Each row is a point on a tangle of strands that fork and nearly touch. The rows are in no order.
Points whose rows are less than 111 apart are linked; no others are. Some points are linked to none.
k633: [-48   0 -11   9 -24  39 -29  -8   0  11  -9 -19  25  41 -14 -42 -29  11
  14   6   7]
k211: [-16  33  19  59  -9 -31   8  49 -15 -18  11 -20 -44 -36 -28 -31  11 -38
  71   1 -66]
k130: [-37 -15  -9  11 -44   0 -27 -45  20 -10  35 -14  21  -1  -8  27  -5 -39
  54 -21 -49]
k902: [ 30 -40 -23  30 -15  53   2 -32  49  29 -65   1  29 -15  25 -31  -2 -22
  13  29  66]
k228: [ 14   5 -32 -57  -1 -81 -24   0  37 -29  21 -24  14 -64 -21 -23  74  29
  56 -19  51]
k966: [-19  82  10   0  12  46   3 -11 -77 -63  -8  35   3 -13 -11  -7 -55 -26
  44   7  -8]
k844: [ 21 -30  26  12 -46  40 -20   3  74  46 -43  20   3 -26  -5  32  27  22
 -54  40  38]
k231: [  9   2 -64   1 -28 -46 -17  16  21  36  38 -50   1  28  16 -37  20  34
  48 -20  11]
k501: [ -3  42 -26  41 -33 -34  11  12 -12  -9   9 -43 -29   0 -24 -54   1  -3
  82   5 -47]
k69: [  6 -33 -45  15 -26 -49 -44  45  27  16  48 -29   1  27  14  -1  39   1
  49 -17 -19]
k205: [  6 -19 -24 -38  16   5 -25   0  -4   9  -6  -3  23   6  20   6 -11  20
 -62  17  51]
k706: [-30  66  42  -2  33  66  20 -18 -63 -45 -29  27   7  20 -17 -22 -31   3
  10  -8   0]
k264: [-16 -15  13 -36  12  42 -32  33  27  29   3   9  14  24   4  25 -18  41
 -75  13  34]
k235: [ 22 -10  14  16 -15 -47   6  56 -17  -4  37  34 -36  12 -30  47  79 -41
 -13   2 -51]
k28: [-67  10  53  -4 -16  59 -52   0   1 -13   1  12  22  22  -4  -6 -55  17
  19   0 -14]
k594: [-65  -6  49  25 -10  -5  -3   3   5  -3 -11  62   0  15 -19 -48 -16  -8
   5  -9 -53]
k368: [ 18 -44   1 -39  50 -58 -13  29   5   1  34  37  -2   9  24  50  18  13
 -47  -6 -35]
k285: [ 21 -25 -26 -57 -18 -59 -42  -1  13 -17  48  -5  -4 -33  19  64  68   1
 -10   8  40]
k404: [-19 -31  19   9 -26 -15   3 -48   3  16   8  -5  10  14   5  35  10 -24
  13 -12 -29]
k331: [ 46  17  -8 -53 -12  19   5  14 -29 -44  33  -3  -2   2 -21  53  33  24
 -58  11  37]
k544: [-54   4  50  31 -34  43  15 -23  10   0 -31  41   3  -8 -34 -46 -10  10
 -17  10 -12]
k511: [-11  -7   8  45  11  -9  -1  -5  62  26 -76   7 -26 -33   3 -31 -24  12
  -6  25  12]
k523: [-17 -24  43   0   9  10  12 -33   7  34 -10  19   1 -10   6  36   5 -18
 -58  -1 -32]
k50: [  1 -24  34 -70  25 -21  -4  25  30   6  44  40  15 -13  20  64   0  42
 -69  -7  -9]
k152: [-42  24 -14   1 -31   6 -23 -14 -26 -54  52   9  -6 -18 -12   1 -23 -23
  70  -8 -45]
k196: [-14  -1  69  -2  33  46  11  30  -5 -14  39  17   3  54  -5  38 -24  30
 -16 -16  -6]
k547: [  7 -23 -44 -54  11 -54 -37 -34  31  -9  53 -14  22 -47  27   9  61  33
  30 -14  56]
k237: [-45  -7  58   3  54 -11  -4  15   8  -6  -3  43  -9  18 -14 -11 -42  13
  -5  -9 -60]
k409: [-30 -38  21  26  10 -20  12 -29  49   3 -16  23  17 -15   3 -61 -69 -10
  24  16 -13]
k489: [ 37  51 -32 -37 -12  37 -19  23 -68 -19 -22 -15  -3  16 -15  32  49  -9
 -50  13  34]
k108: [ 27 -72 -34   0   9 -83  -2  -2  10  27  42  25  -2   5  21  27  64 -17
  17 -16 -14]
k181: [ 13  40 -58  35  -2 -19   3   5 -22   4  -3 -40 -35  20 -21 -26  -7  -4
  26  -4 -21]
k439: [ -6  32  51  -7   7  34  28 -23 -36   4  -3  11  -6   4 -13  33  20  -8
 -57 -29 -47]
k397: [ 29  32  -5  15  11 -10  19  63 -31 -34  -3 -49 -56 -32 -14  16   4 -37
 -11  10  31]
k989: [ -3 -49  36   5  53 -42   8  -2   1  -3  19  32 -18  26  18  32 -32   1
 -20  -9 -53]
k693: [-33  29   1   8  -1  35 -17 -26 -42 -47  10   4  -1  -3  -3  -7 -65 -12
  55  24 -16]
k132: [-24  52  19  22   1 -26   7  16 -29 -22  13 -10 -43 -11 -27  24   4 -41
  26 -16 -60]
k785: [  2  64 -14  -1   2  34  -9  20 -62  -5  -2 -10 -26  50 -25  14  14  22
 -26  -9  12]
k334: [-13 -30 -22  28 -15  24  -3 -40  30  41 -26 -24  30  15  15 -33 -15 -11
  -2   5  29]
k113: [-26 -33  38   0 -22  20 -52  27  70  39 -15  22   8 -12  14  22   9  21
 -65  15   7]
k856: [ 13  15 -30 -46 -24 -65 -39  50  21 -15   7 -36  -2 -64 -24 -18  74   8
   7  -6  13]
k885: [-41  51  54  16 -13  37  31 -49 -42 -27 -27  39   1   5 -35 -43 -10  -7
   2 -12 -14]
k872: [ 33 -14 -76 -12  -7 -10 -15 -10   7  17  30 -36  21  35  35 -27  13  26
  38 -26  62]
k871: [-18 -22 -18 -34   8 -76  -5  -1  16  41 -12  14  11  -1   5 -37  19  45
 -49 -10  26]
k378: [ 21  -9 -47  12  -9  36  50 -63 -26  11 -24 -12  34  31   3 -65 -32 -22
  59   3  14]
k140: [ 40  14 -21  58   2   1  22  38 -30 -19  -8 -68 -44 -30   1 -10 -11 -60
  35  21  23]
k610: [  3   7 -34  13  -8  -7 -58  21 -13 -22  14 -57 -27   8   7  46  -1 -12
  11  -2   1]
k49: [  4 -32 -45 -29  -4 -21 -32 -15  11   7  40  -4  26  20  20 -11   4  41
 -26  -5  76]
k971: [ -7 -30  -2  23  26  33  -6 -47   2  -9 -26  -4  23 -26  22  13 -93 -31
  21  36  19]
k499: [  0   9  26 -10  -6 -22  19  15 -26  -8  18  17 -27   2 -18  52  64  -1
 -46 -15 -40]
k907: [  6 -50 -11  23 -17 -57  19 -17  30  62   4  12  21  46  15 -50  35   5
   1 -32 -15]
k784: [ 17 -44  72 -33   7  -5  19  40  30  32   6  38   6 -17  17  65  -3  45
 -90  19 -21]
k738: [ 31  -1 -57   3  41 -27  40 -66   2  39 -11 -26  -2   3  44 -40   7   2
   1 -36  47]
k608: [  6  22 -45   7  28 -49  14 -19 -36   9 -16 -23 -21  26  -9 -37  -3  19
 -38 -10   2]
k425: [-18 -14  64   6  36  58  23   0   4 -35  -5  46  -5  -4  11   6 -88  -8
  -8  14  -9]
k278: [ 26  47 -36 -33 -28 -39 -17  45 -27  -9  -4 -48 -18 -45 -27  -9  65   2
 -33   2  35]
k199: [ 31  72 -58  18 -24  44   9 -21 -58 -25 -24 -38  17 -12  -2 -36  -9 -36
  99  15 -11]
k836: [ 39  44 -61  22 -19  33  10   7 -40 -14 -16 -86  -5  -4   8 -16   9 -57
  60  26   9]
k10: [-12   0  67  -1  35  78  14   5 -24 -42  20  43  17  50  -2  24 -67  20
   7   3   9]
k305: [ 14  -3 -39  -1  31 -52  24 -31  -1  38 -44 -15  -2  -8  21 -60   5  24
 -38 -19  33]
k703: [-36  -8  22  46  -6  -3   3 -11  65  -2 -81  22 -12 -30 -29 -73 -39   0
  24   9 -17]
k206: [  4 -35  27   1  28  52  12 -43 -18 -31 -19  36  15  11  -3  -1 -86 -26
  -4  49   1]
k710: [  6   6  68 -20  17  73  70  49  28  36  21  24  10  12  -3  48 -15  48
 -61  -6   6]
k260: [-46  12  56 -13   2  69 -54  23  29  24 -17  10  19   6  -2  21 -31   8
 -34 -18 -38]
k676: [ -4 -47  18  39  -5  23  12 -48  44 -14 -38  19  22 -39  12 -20 -72 -13
  41  32  20]
k838: [ 17 -48 -11  -4   0 -78 -18  47   2 -10  42  26 -20  12 -21  28  77 -15
   1   4 -13]
k713: [ 19 -16  -3  28  -8  60 -13  -5  27  34 -83  13   0 -18   8  25  -2 -16
 -32  39  38]
k515: [ 39 -10  -4 -88  -3 -26 -11  -8  -8 -50  19  -9   5 -37   3  73  33  20
 -38  18  40]
k699: [-16 -43 -17  -9   3 -68 -11  16  15  52  14  37   9  32  -1 -32  56  15
 -36  -8 -32]
k76: [ 26 -13  67  -2  -2  44  62  46  44  36 -23  32  -8 -31  11  62  -4  43
 -71  22 -26]
k824: [ 22 -43 -57  -3  12 -84 -23  15  36  29  54  -1  10   7  37   0  56  -6
  62 -41   0]
k188: [ 58  -4 -48  19 -26  12  40 -60   3   1   6 -31  17  22  30 -26 -19 -18
  77 -25  20]
k886: [  5  37 -51   6   0  62  17 -36 -59 -12 -34 -13  40  17   4 -54 -20 -26
  58  36   0]
k165: [ 41  46 -17 -25 -23  -5  -8  85 -34 -48  -3 -47 -29 -45 -16  19  32 -15
 -34  14  45]
k66: [-15  38  24  16   3   7  40 -31 -46 -30 -10 -13 -34   9 -28  24   1 -34
  -9 -20 -49]
k775: [-31  46  91 -15  35  66  35  34  14  19  15  22  18  23   1  27 -26  33
 -25 -23 -11]
k107: [ 54  11 -49  30   0 -32  50 -48  13  26  -1 -36 -10  -2  33 -36   2 -10
  58 -54   1]

Follow the links from the first point to the second, and from the first to the third. Name the last point that the two ways share.
k264, k50, k699: k439
k49, k784, k501: k439
k699, k165, k76: k305
k523, k907, k331: k305

A fork is a point with three links. Follow the links from the first point to the second and name the forks in between, in order.
k693, k108: k439
k66, k836: k305
k237, k188: k439 k305
k140, k499: k305 k439

A fork is a point with three links, a tip a point with one. Leave the first point through the second and follow the links. Name the first fork or tip that comes.
k902, k713: k439
k69, k231: k260
k515, k285: k305
k152, k693: k511
k188, k378: k785
